Points on a hilly landscape, in no order, each with its height.
A ball rolls from a point to whichever of its 2 nearest points has the largest drop for the distance, and stops where none of them is lower. Distance is the straight distance between rows; heights are no part of it.
dedi: [143 145 145 120 123 132  92 150  94 111 165 131 145 119 120 133 112 146
 101 151 125 146 160 123 110 149 162 185 111 132 154  99 132 117 175 119
  80 130 179  73  91 152 124 157 122 111 101 130  96 125 113 100 121 153
 124 119 147 148 117 121 136 115]  height 60.6
bapul: [167 133 120 161 163 158 113 144 130 109 195 165 132 154 133 173 161 107
 100 117  93 122 175 171 175 110 135 109  65  71 138 118 102  97 119  87
 154  59 164 171 118 138 173  99  81 154 127 135 146 188 154 121  99  62
 105 154  15 120 211 149  70 202]  height 23.6
zupav: [131 107 110 123 141 114  71 120  75 145 115 118 167 153 141 131 137 154
  96 173 176 171  89 141  75 159 131 151 152 113 156 101 115 127 154 165
  76 173 120  80  63 125 129 183 151 114  89 151 114  80  85 148 152 160
 168 114 183 153  96 135 152  79]  height 73.2
mov: [136 130 153 147 121 136  80 137 102 121 169 147 150 132 106 138 115 136
  53 165 122 166 174 113 119 155 177 199 128 131 163  78 128  96 191 121
  76 128 189  65  79 154 150 169 107 113  80 128  82 128  97  95 130 147
 114 114 142 165 114 128 143 110]  height 57.1
vibad: [138 121  94 164 161 113 146  65 121 177 153 217 129 169 155 145 152 135
  74 156 137 159  97 158 150 144 126 127 128  12 127 109  97  72 125 164
 132 111  60 153  97 100 174 165 142 132  74 159 118  98 171 152 126  92
 112 125 103 147 166 139  87 180]  height 67.2
Nunul: [107 134 142  99 107 131 156 169 157 115 116  74 104  90 112 124 111 135
 206  90 131  74 123  95 139 116 119 108 121 219 120 183 140 207  97  98
 156 169 139 148 164 136  88  85 132 124 185  96 156 133 143 119 138 140
 104 138 125 110 108 135 175  98]  height 53.2
gudap: [150 164 135  95 136 142 126 179 106  96 184 119 129 111 144 135 111 159
 178 106 128 114 150 127 141 126 145 163  78 160 152 140 115 172 150  93
 111 142 187 113 126 157 108 110 133 109 140 116 126 138 167 103 113 133
 118 138 109 136 128 121 131 131]  height 39.8
nipa: [129 114 115 111 132 115  86 115  90 139 101 107 156 140 141 122 133 146
 114 162 168 157  90 138  74 156 126 143 149 117 146 115 126 126 143 161
  89 163 113  86  86 123 111 170 150 118 104 152 106  92  90 150 148 159
 166 114 184 140  97 122 146  85]  height 69.9
bulo: [131 128 119 135 127 121 123  99 115 139 134 156 134 144 131 123 134 131
  92 155 133 162 122 131 117 149 136 131 133  86 133 103 119  86 148 145
 104 114 114 107 103 118 139 159 136 123  96 147 109 113 118 129 130 135
 133 116 144 141 119 120 115 138]  height 47.5
Bidi: [127 124 129 138 120 121 109  98 117 136 120 134 137 129 121 112 131 117
  80 165 136 166 137 120 109 147 137 142 156 107 134 100 130  81 158 141
  99 124 125  88  97 125 140 165 125 125  95 145  94 121  89 117 137 148
 136 112 158 139 104 113 133 116]  height 51.8
fuv: [108 105 118 170 146 115 148  58 143 160 103 169 120 152 135 104 144  98
  67 155 124 169 119 131 125 133 111 123 170  62 111  99 126  52 144 162
 138 114  76 129 108 109 168 161 133 137  88 153 100 124 113 126 140 123
 131 111 138 135 121 116 111 146]  height 49.8
Refak: [132 135 117 132 124 132 146 114 136 130 128 151 125 138 140 120 133 125
 133 121 116 135 117 148 136 135 123  97 114  87 114 132 124 107 117 141
 130  92 102 146 140 110 124 128 132 132 127 138 135 123 143 134 117 124
 133 128 123 123 134 120 104 156]  height 38.5
Til: [120 148 118  87 119 134 156 163 129 127 138  97 118 113 154 134 114 163
 203  89 155  99  88 127 144 136 122 107 100 160 133 185 127 192  99 120
 142 164 118 149 162 129  78  96 158 110 154 108 147 104 172 156 128 136
 126 151 135 128 103 132 151 118]  height 57.7
tuzo: [117 134 108  82 128 120 131 132 103 132 106 101 144 135 175 128 132 172
 181 111 172 121  62 148 104 155 111 109 118 128 134 170 126 163 101 160
 121 160  90 133 139 118  75 129 170 115 132 128 132  84 139 188 136 144
 164 142 174 126  95 122 134 109]  height 57.2
pesu: [144 141 124 135 129 145 140 134 134 114 155 151 123 132 130 132 133 118
 130 118 105 129 145 147 152 121 136 103  98  95 126 123 115 111 129 113
 130  77 137 147 139 124 140 114 120 139 132 134 141 146 148 115 109 109
 125 131  89 121 152 125  95 168]  height 32.3
Sutop: [ 90 100 139  95  85 107 170 124 171 143  34  62 122  96  99 113 127 121
 173  98 112  71 106  92 103 109  93 101 194 231  82 165 182 170  56 144
 175 160  78 144 185 115  83  96 128 127 200 101 170 126  93 166 150 145
 135 127 187  87  97 134 157  86]  height 28.4
saf: [122 133 152 139 110 140 132 125 149 106  96 114 112 109  99 105 121  87
 134 120  96 117 160 111 125 110 123 105 138 149 107 116 145 112 128 114
 135  90 143 132 153 129 130 110 106 144 157 119 129 162  99  97 121 139
 128 121 126 104 132 112 125 127]  height 36.4
lub: [126 131 172 151  90 133  93 130 135 101 102  91 127  81  79 107 118  80
  81 164 111 137 207  84 101 102 155 169 173 187 124  72 165  79 162 107
 103 109 185  62 126 158 152 130  84 147 116 128  71 175  61  65 120 169
 115 106 151 114 127  88 157  90]  height 65.9
Kib: [138  87 111 163 169 102  75  94  79 175 157 186 157 203 122 140 134 156
  18 182 179 203 102 127 128 166 157 175 166  77 177  81  92 105 176 165
  77 179 121 103  63 107 178 188 147 100  58 146 112  68 107 155 163 123
 160 127 153 194 126 177 135 105]  height 82.6
tud: [134 133 183 153 104 149  95 147 129  89 130  97 127  85  81 121 118  86
  92 149  93 134 222  89 112 101 156 168 148 191 129  67 158  89 167  95
 108  93 216  84 123 164 166 118  79 152 133 115  79 194  69  52 121 151
 109 114 115 114 145  91 139 112]  height 68.7
Vudur: [132 102  97 123 153 115  64 127  58 153 128 127 173 170 148 140 140 172
  96 172 186 170  74 150  77 162 135 150 144 105 169  99 101 141 157 172
  70 187 119  90  56 118 134 183 160 109  87 152 126  58 102 162 156 158
 172 121 176 163 106 149 145  80]  height 76.3
kabed: [ 93 107 130 138 119 119 169  96 174 140  55 125 123 130 125 103 130 107
 145 102  92 107  92 133 131 118  86  69 160 136  73 152 169 124  83 170
 172 104  62 163 175 102 108 109 120 134 163 113 171 127 116 158 126 130
 148 122 155  96 113 132 113 137]  height 42.7
tetu: [132 158 131  79 118 124 129 171 113 108 131  86 123 102 147 124 113 156
 202 112 157 102 112 114 112 134 123 148 112 180 143 167 132 190 118 114
 120 179 142 112 135 153  72 111 152 103 147 115 123 116 148 132 134 163
 134 133 152 125  96 115 169  92]  height 47.6
mub: [139 163 138  87 125 132 130 177 115 101 154 100 121 100 140 124 110 152
 192 110 141 102 138 115 129 126 134 155  97 177 144 151 127 183 136  99
 119 159 167 112 133 157  93 109 140 107 147 111 123 131 154 110 124 150
 125 133 131 127 112 115 151 110]  height 43.7
Bov: [152 137  98 105 147 117  89 135  62 140 179 169 156 159 150 154 126 193
 116 156 164 157  97 161 108 169 156 157  87  77 168 125  97 134 149 145
  78 158 128 108  86 117 119 169 149  94  87 144 126  72 155 169 120 140
 143 133 143 164 130 149 113 132]  height 85.0
matim: [137 143 128 110 119 126 120 128 112 121 122 118 135 125 134 118 124 134
 138 138 137 137 123 128 107 142 134 132 126 121 129 128 131 124 135 134
 106 127 128 103 122 131 105 144 140 117 125 136 112 115 114 130 131 150
 142 122 159 128 108 113 129 118]  height 62.4
Did: [134 128 143 147 121 141 115 123 121 122 156 150 131 125 111 126 126 117
  73 152 108 161 175 119 131 139 159 153 131 113 142  83 126  75 171 121
 102  97 162  95 102 143 156 148 111 130  97 136  95 143 104  90 123 133
 117 117 119 136 129 117 119 139]  height 50.6
Vub: [139 111  94 128 158 112  71 118  59 160 157 163 166 175 144 150 135 184
  88 173 181 177  77 157  94 171 147 151 123  81 171 106  96 132 156 164
  71 179 117 105  59 108 140 183 158  98  79 152 126  55 127 169 145 141
 160 130 157 170 122 159 127 107]  height 79.8
Nuz: [120 127 145 147 113 139 140 107 148 119  94 130 118 118 107 100 127  88
 117 131  95 133 151 119 124 115 121 100 145 124 102 111 148  90 128 130
 136  86 123 128 142 125 138 121 109 143 141 131 124 153  98 102 123 143
 130 115 131 106 127 109 118 134]  height 40.5
Kadip: [141 140 186 143 115 149  89 170 113  83 160 100 140  93  98 133 111 116
  94 144 101 132 220  89 112 113 165 204 126 197 144  74 154 111 179  94
  98 109 239  67 106 178 156 128  88 136 122 112  74 185  87  50 119 155
 106 119 121 133 141  97 144 110]  height 71.1
dev: [ 83 100 130 100  98 112 180 124 175 154  46  76 120 101 105 119 129 128
 173  89 107  78  87 104 124 112  88  86 178 217  76 172 179 168  55 153
 185 155  65 158 190 107  88  93 128 128 203  93 189 119 102 174 145 129
 139 131 175  91  92 149 141 102]  height 33.0
Mis: [150 146 135 115 128 140 106 151  97 112 184 148 144 129 128 145 115 153
 108 140 118 144 161 134 126 147 165 175  91 118 154 104 118 117 171 113
  89 113 179  94 100 147 135 146 121 111 105 132 105 128 135 102 114 137
 116 127 120 147 135 127 116 140]  height 63.3
keb: [155 156 105 105 131 139 139 148 109 123 184 158 132 138 153 149 126 162
 160 105 139 125 117 158 155 135 144 118  69  89 141 150 100 144 123 121
 120 111 131 144 141 123 113 115 140 117 124 130 146 112 188 147 101 106
 124 147 101 138 141 132  99 162]  height 49.5
Vek: [145 128  94 174 158 124 146  75 129 173 169 227 128 167 151 154 154 123
  67 150 125 147 117 159 163 133 134 126 113  11 127 104  93  65 121 151
 142  94  68 155 101 110 189 155 133 136  76 159 122 115 183 140 113  83
 100 128  73 142 190 144  82 191]  height 69.0
pepar: [128 131 140 131 110 122 103 117 116 127 106 110 138 117 113 110 124 110
  95 165 134 156 142 112  95 138 137 151 158 133 132  99 146  93 151 135
  97 130 137  77 105 135 125 156 123 126 107 141  92 130  81 112 133 163
 135 108 168 132  98 105 146 100]  height 55.4
Tepeb: [133 136 154 124  92 113  89 137 119 108  88  79 136  89 101 107 115 101
 115 167 134 128 168  97  79 114 137 174 169 179 125 100 164 116 141 120
  97 137 159  60 121 155 112 143 110 130 120 137  82 147  71  96 131 183
 134 108 183 111 108  94 171  76]  height 33.7
dipiv: [110 133 142  79  97 114 147 165 142 119  87  59 119  91 126 118 118 145
 208 107 151  75 112  90 110 121 109 134 150 229 123 178 153 205  87 115
 149 192 119 121 156 148  69  96 147 111 175 108 136 121 130 139 153 165
 120 131 169 102  96 120 197  77]  height 53.4
lis: [143 159 167 108 132 138 120 188 122  82 166  91 124  94 124 127 109 133
 177 112 119 103 183 101 131 109 134 167 103 201 143 125 126 176 152  79
 120 141 214 110 127 172 122 101 114 122 157 106 118 170 139  74 120 141
 111 130 103 121 134 108 146 119]  height 32.5
kor: [135  95 116 165 158 101  92  83  99 169 158 190 147 188 118 139 133 145
  16 179 162 202 121 122 137 165 157 177 163  73 168  81  93  85 173 155
  87 163 124  99  74 112 177 187 135 104  57 145  98  88 108 145 157 116
 146 124 146 191 125 162 130 120]  height 84.1
losos: [132 155 166 109 141 141 125 191 130  82 171  90 114  94 122 131 113 133
 188  98 118  93 178 104 144 100 128 146  93 215 141 145 119 194 145  65
 135 150 217 134 128 163 122  89 110 132 170 101 134 177 149  79 120 127
 101 138  83 119 137 117 149 122]  height 28.5
fovi: [141 150 124  98 118 129 128 145 113 113 138 117 131 122 138 124 119 142
 160 123 137 126 119 132 116 139 132 132 107 133 137 141 128 145 131 126
 110 131 132 115 132 135  97 128 143 115 132 127 120 118 136 129 123 145
 140 131 146 129 110 115 130 122]  height 59.9
Zelu: [ 90 112 134  95  94 127 174 150 176 140  82  66 104  89 101 131 114 136
 194  87 118  68 102  90 135 116 105  96 150 231  98 189 160 197  71 118
 177 175 104 156 180 116  83  84 129 126 202  90 181 122 123 149 146 133
 108 136 147 104  98 151 170  97]  height 48.5
Suz: [127 134 157 104  78 103 112 149 137 104  52  54 126  86 101  93 114 104
 160 144 136  87 156  86  71  97 116 160 184 215 116 129 173 158 107 114
 125 152 139  87 150 153  86 114 122 127 152 131  97 145  84 115 139 186
 136 116 195  86 110  94 186  64]  height 23.3
siso: [169 145 124 140 152 162 117 158 118 106 205 157 135 148 137 169 148 126
 115 109 101 124 172 165 168 114 144 122  58  87 143 121  98 115 127  87
 141  70 176 159 124 141 162 101  97 145 131 134 146 171 164 119  97  71
 107 154  31 125 196 144  74 196]  height 17.8
vil: [144 120 102 131 151 108  91 108  73 159 169 185 156 173 138 152 129 181
  75 171 165 177  97 152 115 170 154 153 115  63 165 111  93 112 157 155
  79 155 116 109  70 107 146 180 145 101  72 151 121  68 141 164 137 127
 141 133 142 170 134 157 113 133]  height 82.3
nit: [ 85 105 131 115 116 137 162 158 190 128 101  83  93  93  90 146 114 124
 183  71  99  67 116 108 164 112 104  78 120 198  98 195 140 198  87  93
 187 149 131 185 185 107 108  80 106 153 205  81 203 145 129 135 136  88
  93 139  87 118 119 163 143 121]  height 43.6
tur: [124 149  97  73 131 124 132 154  94 133 138 109 138 130 180 141 123 190
 200 103 185 116  62 153 116 158 121 121  90 128 146 180 111 179 104 147
 124 181 103 140 138 126  72 120 174 102 129 121 135  77 171 190 130 142
 154 150 158 141 100 130 135 112]  height 61.6
Gofi: [111 113  97 177 158 115 166  61 155 170 113 191 122 165 163 118 149 108
  96 133 115 139  77 167 140 127  96  90 144  26  93 128 130  77 109 188
 167  99  32 176 124  91 161 148 147 138  94 153 132 111 167 159 118  97
 121 122 115 123 159 127  89 185]  height 60.0
tis: [124 123 160 152  94 120  85 115 134 122  96  94 136  93  86 105 125  83
  62 179 130 156 183  89  94 117 154 176 192 171 131  76 161  71 163 121
  93 129 163  51 108 151 147 153  94 138  97 136  67 156  53  86 131 177
 127  99 176 127 103  93 168  76]  height 62.5
Vot: [127 126 122 108 122 115 106 116 100 132  96 105 148 134 141 116 129 137
 133 151 155 142  97 132  82 149 118 130 148 122 130 130 134 125 129 156
 102 146 108  97 108 125 103 159 146 119 113 145 110 100  95 149 139 158
 161 117 182 128  96 112 142  96]  height 66.5
vob: [147 162 152 104 133 144 118 180 108  91 180 110 132 106 131 132 110 144
 161 115 118 116 169 119 131 122 143 167  88 170 149 124 126 162 157  91
 111 127 199 109 124 165 119 115 122 119 143 115 118 155 146  87 114 134
 116 134 109 131 136 115 129 130]  height 36.5
luf: [ 98 109 123 150 129 126 170  96 174 144  71 144 122 137 135 107 133 104
 131 104  91 115  93 147 140 118  94  67 145 105  79 146 157 110  88 170
 172  92  60 172 162  99 119 115 124 134 149 120 163 129 128 152 119 121
 142 124 138 102 127 133 103 155]  height 46.0
firi: [140 141 138 135 120 143 125 130 125 114 147 141 127 124 121 121 123 114
 109 133 106 143 158 127 134 132 148 130 116 111 131 102 123  97 154 117
 112  90 155 114 121 137 142 134 120 132 118 135 114 146 116  97 118 130
 121 122 116 125 133 116 113 146]  height 46.9
Teg: [150 150 131 120 147 155 134 171 129  96 184 126 121 131 135 154 128 128
 159  89 114 112 156 149 168 106 135 113  64 130 138 149 104 158 127  77
 144  97 184 170 146 138 135  90 113 143 157 116 158 163 170 118 103  82
 113 152  50 125 163 142 102 168]  height 29.2
tefif: [125  98  94 171 178  94 131  46 114 184 128 199 128 183 152 132 154 135
  51 169 161 187  83 141 133 149 117 147 169  23 138  95  99  73 149 175
 124 150  63 138  90  91 182 185 153 129  62 160 106  84 137 162 155  91
 139 120 137 164 141 145 100 151]  height 67.6
gegi: [162 151 130 123 157 159 124 174 120  95 205 135 129 140 139 167 135 132
 145  94 110 117 168 160 170 107 137 123  55 119 144 143  98 148 129  70
 147  94 195 168 131 142 148  89 105 142 145 120 154 175 177 122  98  73
 109 159  32 127 181 145  88 181]  height 24.9
sira: [120 144 140  81 109 115 136 168 130 112 102  69 120  92 139 117 114 148
 208 115 157  85 116 100 108 123 114 145 134 209 135 172 144 202  98 111
 134 189 132 111 144 156  68 101 148 108 159 113 124 122 135 134 145 168
 128 130 166 110  94 116 187  80]  height 51.0
Gapig: [138 140 158 108  88 101  88 160 122  99  74  59 134  81 101 102 112 111
 144 164 143 106 166  91  68  97 128 190 177 207 126 111 167 148 129 111
 105 156 158  61 129 165  95 128 114 124 129 136  81 150  77  98 135 192
 139 106 194 100 109  90 188  59]  height 30.2
Zab: [125 109 100 163 159 106 143  56 125 175 135 198 127 169 151 127 147 128
  66 157 137 169  95 149 136 144 119 129 150  30 123 105 106  70 137 168
 131 121  65 144 101  98 169 170 143 129  75 158 111 100 148 149 136 100
 127 121 125 148 148 134  97 164]  height 65.2
Fileg: [130 133 128 121 140 149 142 168 149 104 162 115 107 125 126 155 121 123
 175  77 115  94 136 145 177 103 122  90  71 141 131 172 108 176 110  73
 163 112 168 188 162 125 121  79 112 152 170 108 174 155 169 132 111  75
 108 155  46 125 153 153 114 157]  height 34.2
Fer: [134 123 110 174 142 135 147  90 146 145 147 196 119 148 137 131 146 102
  79 141 102 148 136 153 155 124 129 109 118  42 117 101 112  61 131 137
 144  77  95 154 117 118 176 138 123 142  98 148 127 139 151 116 112  99
 114 121  83 127 165 133  92 182]  height 37.9
kilu: [117 109 117 182 145 125 152  63 152 158 125 187 112 150 132 112 142  87
  49 152 108 167 134 132 140 129 122 127 163  53 117  86 122  40 147 149
 145 104  85 139 109 118 185 155 126 141  83 149 101 136 123 112 132 111
 121 111 110 137 138 124 107 165]  height 46.8
loda: [141 145 115  98 126 128 137 135 113 126 136 128 129 133 152 130 122 156
 167 118 146 127  98 145 125 141 129 113 101 109 131 151 120 143 115 137
 119 128 108 133 140 120  94 126 152 118 129 129 133 102 153 156 121 137
 142 136 146 132 115 121 120 136]  height 56.7
Sereb: [125 131 151 141 116 147 140 135 161 101  98 112 105 112  97 115 122  89
 144 104  89 107 161 117 136 103 121  96 126 153 107 127 141 130 118 103
 147  89 152 151 162 130 130  95 100 151 173 110 147 171 105  98 122 120
 125 123 104 104 138 123 119 133]  height 40.4
nuti: [152 165 130  91 143 147 132 185 104  98 206 131 131 118 153 146 114 167
 178  97 135 113 147 141 153 125 146 160  61 149 157 151 103 175 146  90
 117 139 191 128 127 154 114 106 131 112 135 117 139 140 188 111 105 116
 110 152  89 143 140 132 118 146]  height 42.8
Zigam: [139 149 111 107 123 137 150 140 128 125 147 135 125 134 148 133 122 145
 170 100 133 120 107 150 149 129 130  97  88 107 128 159 116 148 110 126
 133 112 115 155 156 118 104 111 144 122 140 124 148 113 170 149 112 116
 134 145 117 126 129 130 110 153]  height 53.3
ridaf: [111 140 130  90 115 135 159 171 142 121 134  84 109  98 136 125 111 154
 212  87 146  84 102 109 148 125 122 109 107 197 128 192 132 204 101 105
 152 175 130 149 161 135  79  88 144 114 173 102 155 117 162 138 136 137
 106 146 125 118 100 138 168 109]  height 55.3
vin: [133 128  92 150 143 127 155  96 147 160 137 189 132 158 171 142 144 135
 136 113 125 120  75 180 164 129 107  73 103  33 102 151 117 112  84 170
 162  87  49 185 145  93 134 123 139 132 111 142 161 107 195 177  99  94
 124 137 100 125 168 136  82 189]  height 55.2
manip: [120 150 103  77 128 130 148 157 109 134 141 104 131 123 172 136 118 181
 205  93 173 108  69 141 136 145 120 113  92 143 139 189 116 184 100 136
 135 174 108 147 151 125  70 104 171 105 141 115 143  89 177 180 128 138
 138 156 146 134  99 134 142 119]  height 60.2
gup: [133 117 113 187 145 140 143  86 147 147 158 201 117 148 130 135 152  95
  53 145  95 155 154 144 161 124 137 127 129  45 126  83 109  43 141 132
 149  77 103 146 107 129 199 143 114 144  85 151 110 149 141 104 120  90
 104 122  69 131 173 137  90 185]  height 41.0
fumi: [135 143 163 122  97 127 111 143 132  98  97  85 122  91  98 106 111  98
 136 142 117 114 178  89  99 106 134 153 154 184 122 107 158 127 138 108
 111 120 169  84 141 151 118 122 109 136 145 124  95 161  87  83 126 169
 126 114 155 107 118  95 154  92]  height 25.6
zit: [125 141 159 122 128 141 137 174 149  87 135  87 104 100 104 131 114 115
 182  91 108  89 167 105 145  97 123 114 103 200 125 152 122 185 127  68
 148 132 193 157 152 146 122  84 107 144 183  97 149 176 133  94 124 110
 108 138  82 114 136 128 143 123]  height 33.8
rab: [112 119 160 102  70 100 134 140 155 110  33  53 116  83  79  93 116  99
 165 130 118  69 152  80  77  84 113 140 202 243 100 141 179 169  84 118
 147 152 126 111 170 139  87  98 116 128 175 116 121 148  80 123 148 178
 129 119 195  78 113 106 184  62]  height 12.6
Serem: [123 119 145 142 106 117  87 107 119 132  99 103 142 112 102 109 125 100
  70 177 141 164 155 100  91 135 144 168 181 144 134  88 146  81 160 136
  91 138 145  59  95 142 136 166 114 128  93 141  80 137  62 103 140 170
 135  98 178 136  99 103 160  84]  height 58.9
tul: [121 118 105 157 145 118 150  76 139 157 124 181 125 156 152 118 146 121
  98 144 124 153  96 154 137 137 111 101 134  45 109 120 121  76 125 164
 141  98  67 153 117 101 152 152 138 134  94 154 124 110 148 145 125 114
 128 121 124 130 143 120  97 168]  height 62.6
lof: [130 146 122  78 121 121 127 153 105 120 113  91 136 119 156 125 120 162
 186 117 160 114  90 130 102 146 118 134 118 156 137 165 133 175 108 137
 117 171 117 115 136 139  71 123 162 109 141 122 122 103 135 158 137 158
 156 136 169 127  94 121 154 100]  height 51.9
zefi: [106 112 152 102  75 109 152 137 169 123  37  59 113  87  84 104 119 108
 173 110 114  65 136  81  95  97 106 122 189 239  93 156 176 174  75 124
 158 153 110 131 178 129  87  94 119 127 192 105 144 145  90 137 147 159
 128 125 183  86 108 121 175  74]  height 20.7
domif: [129 139 159 130 100 133 125 136 141  98  94  91 114  97  95 103 112  88
 142 129 104 108 173  95 111 102 130 128 148 178 110 113 152 126 129 109
 126 106 158 111 151 142 121 112 108 140 159 118 114 164  90  89 125 153
 128 116 142 100 127 103 143 107]  height 31.1
tol: [148 127 111 174 157 150 129 123 148 122 164 183 124 151 137 158 160  93
 104 118  89 118 149 175 175 107 124  91  81  50 122 119 108  87 112 108
 164  57 118 178 130 129 172 107  98 155 122 139 151 169 158 121  99  70
 107 139  33 120 202 146  74 198]  height 29.8
zun: [112 121 110 133 129 128 167 110 162 145 102 141 124 142 149 124 131 129
 154  99 112 116  80 157 152 128 101  67 124  97  94 160 142 129  85 162
 164  98  65 176 167  98 108 111 136 132 143 120 165 113 155 169 116 112
 144 137 131 113 128 134 104 162]  height 49.6
Soref: [141 127 110 169 144 146 141 111 149 129 150 186 121 148 135 137 150  98
  99 127  94 132 142 162 162 118 128  96 101  54 117 110 111  76 121 126
 153  64 106 167 125 122 167 119 110 148 112 146 142 152 154 117 106  93
 110 131  64 121 178 134  82 186]  height 34.3
furol: [124 137 147 119 118 142 147 154 154 102 115  99 104 106 106 126 113 108
 175  91 107  92 151 108 145 107 121  98 113 176 116 152 135 169 111  93
 150 119 155 156 166 133 114  88 117 143 181 100 155 155 129 110 124 116
 121 133 102 111 129 131 135 125]  height 38.3
lozi: [112 122 134 125 141 148 145 168 166 102 145 103  96 117 111 161 121 120
 173  74 106  85 135 135 178 101 110  82  78 159 124 183 112 185 109  63
 179 122 168 199 167 123 122  75  99 166 182  94 184 166 154 134 116  66
  97 150  35 126 147 161 118 151]  height 37.4
kupaz: [130  76 109 162 167 105  70  85  81 176 129 153 159 195 126 131 146 141
  31 183 188 202  91 124 111 158 138 162 192  91 170  74  98 108 174 174
  85 187 113  95  62 109 178 190 153 112  65 149 112  74  85 151 171 129
 177 114 171 186 110 165 145  82]  height 80.4
Kef: [145 152 149 116 119 142 121 160 117  96 153 112 124 107 120 127 111 123
 147 121 112 122 166 113 124 122 143 150 104 159 134 116 131 138 150 103
 109 113 179 108 129 155 122 120 121 126 142 121 111 152 124  87 115 140
 124 125 121 120 129 111 130 127]  height 40.6
Fof: [128 122  94 175 153 124 159  78 155 161 131 203 124 164 161 134 149 107
 100 130 110 129  93 174 158 123 109  85 119  19  99 130 118  80  99 167
 168  84  45 181 128  99 163 138 136 142 101 151 143 120 181 153 104  91
 113 125  87 126 178 135  84 193]  height 58.1
pomis: [116  66  99 157 172 104  83  68  88 181  89 131 159 185 143 119 166 132
  53 174 194 190  75 132  94 150 112 143 208  84 153  74 105 109 166 191
  97 184  87  99  75 104 180 187 163 128  72 159 117  72  73 147 178 124
 183 110 182 167 103 149 139  65]  height 77.2
pego: [158 163 111  98 136 147 138 165 103 112 197 142 134 129 153 151 117 163
 170  99 139 119 132 153 157 129 150 138  59 113 151 150  96 160 131 104
 119 124 161 139 137 136 116 112 139 117 129 123 143 124 192 135  97 109
 117 150  92 140 143 137 103 155]  height 46.4
Kof: [116 124 140 128 111 125 143 104 146 129  78 118 122 122 122  99 129 103
 135 130 114 125 125 122 112 125 112  97 151 130 100 130 154 104 115 147
 133 104 101 126 148 114 114 127 124 133 142 131 127 132 102 127 130 150
 143 119 159 104 114 109 125 122]  height 45.5
bem: [127 110 112 183 148 125 145  65 143 161 148 204 115 156 128 124 143  94
  37 155 108 172 145 130 152 131 137 142 153  47 130  79 109  39 154 143
 139 103  96 132 105 121 196 157 124 140  69 151  97 135 131 109 135  98
 113 116  98 149 149 133 101 169]  height 44.5
vofa: [106 125 142  97  98 127 159 152 160 125  85  68 108  93 110 119 114 130
 193  95 126  76 116  92 127 116 111 107 147 218 109 179 157 194  80 116
 161 168 119 146 172 128  86  90 137 122 192  97 158 128 125 136 143 144
 120 136 152 106 102 132 171  94]  height 50.8
rog: [117 120 102 151 138 126 164 101 161 155 115 172 127 151 161 136 139 130
 143 103 110 113  74 176 163 122 102  63 111  63  90 157 132 119  79 169
 173  87  50 189 161  92 123 115 137 135 128 129 170 109 181 179 105  99
 134 137 111 120 153 139  89 183]  height 52.9
Telu: [114  78  97 167 181  94 117  46 107 184 100 169 136 184 151 118 161 125
  49 166 172 189  75 136 111 147 105 142 190  46 140  88 109  82 159 186
 120 165  65 130  93  92 179 185 158 131  65 159 106  81 103 157 170 101
 158 119 159 159 120 139 114 115]  height 70.5
Zumiv: [131 121 158 155 118 146  97 123 116 120 175 160 143 132 103 138 123 124
  41 157 109 169 195 110 135 148 180 187 131 124 158  72 124  75 188 116
  91 106 188  77  84 151 171 158 102 124  79 128  79 146  96  82 125 130
 104 119 118 157 127 124 127 129]  height 54.1
vubo: [ 83 104 128 106 103 131 170 155 189 139  87  70  98  81  84 136 116 132
 189  76 104  62 108  96 152 113 105  84 136 223  95 196 151 203  75 105
 187 170 115 174 182 109  99  79 116 140 211  81 200 135 122 140 144 109
  91 135 118 112 106 158 156 105]  height 46.1
runud: [157 146 131 131 138 156 127 154 119 101 187 150 131 134 130 148 134 130
 122 113 102 132 168 147 152 120 148 132  77 108 139 113 108 114 144  96
 127  80 179 140 125 144 151 113 110 136 130 129 133 162 151 101 102  97
 115 141  69 128 169 132  90 175]  height 25.7
rezif: [140 134 114 127 126 125 130 113 115 134 145 156 135 142 140 129 131 138
 117 140 128 152 118 146 127 144 136 122 116  82 131 121 118 100 137 140
 109 107 113 125 116 116 125 146 136 124 105 145 121 113 140 136 121 130
 131 126 131 134 128 119 109 152]  height 43.5
dad: [ 99 115 135 124 131 147 153 165 177 110 125  95  91 105 101 154 117 122
 182  70 105  76 126 125 172 104 109  80  93 178 113 191 121 194 100  75
 183 134 156 195 175 116 113  74 103 160 193  88 193 158 143 132 127  75
  95 148  58 121 136 163 132 136]  height 40.3
lif: [140 146 143 124 118 142 126 141 121 104 138 124 125 116 119 120 119 118
 132 127 111 133 159 120 123 125 140 134 117 137 128 111 131 116 144 114
 111 100 158 111 133 141 126 126 123 133 135 128 114 142 116  97 118 139
 127 124 127 121 127 112 123 137]  height 43.8
Togig: [ 95 110 132 118 106 122 175 115 173 142  54  98 118 115 113 115 124 117
 163  93  98  93  96 117 132 114  93  75 161 174  80 162 170 150  70 155
 175 125  73 163 185 105  95  98 123 129 186 100 179 128 109 161 134 126
 146 130 161  98 104 140 126 120]  height 38.1
ruzub: [102  71 100 155 168  98 107  55 102 177  79 137 147 174 158 113 170 129
  75 162 180 177  66 144  91 155  95 123 196  64 131  98 117  97 152 192
 114 165  62 117  90  97 162 185 162 133  81 161 114  77  91 157 171 118
 166 113 177 142 104 131 122  89]  height 73.6

Where does a ball stop that starts at each point below?
Togig: rab
Zelu: siso
rog: rab
bulo: siso
Vek: siso
tul: rab
ruzub: Zab
Fileg: siso

Call two points neighbours if one is among the 2 nearest of the other. Go from one point of each pair to the other, from neighbour to neighbour, staying as low as possible. Name the highest point that can't be avoided.
rab, losos: Sereb
siso, fumi: dipiv
rab, fumi: Tepeb
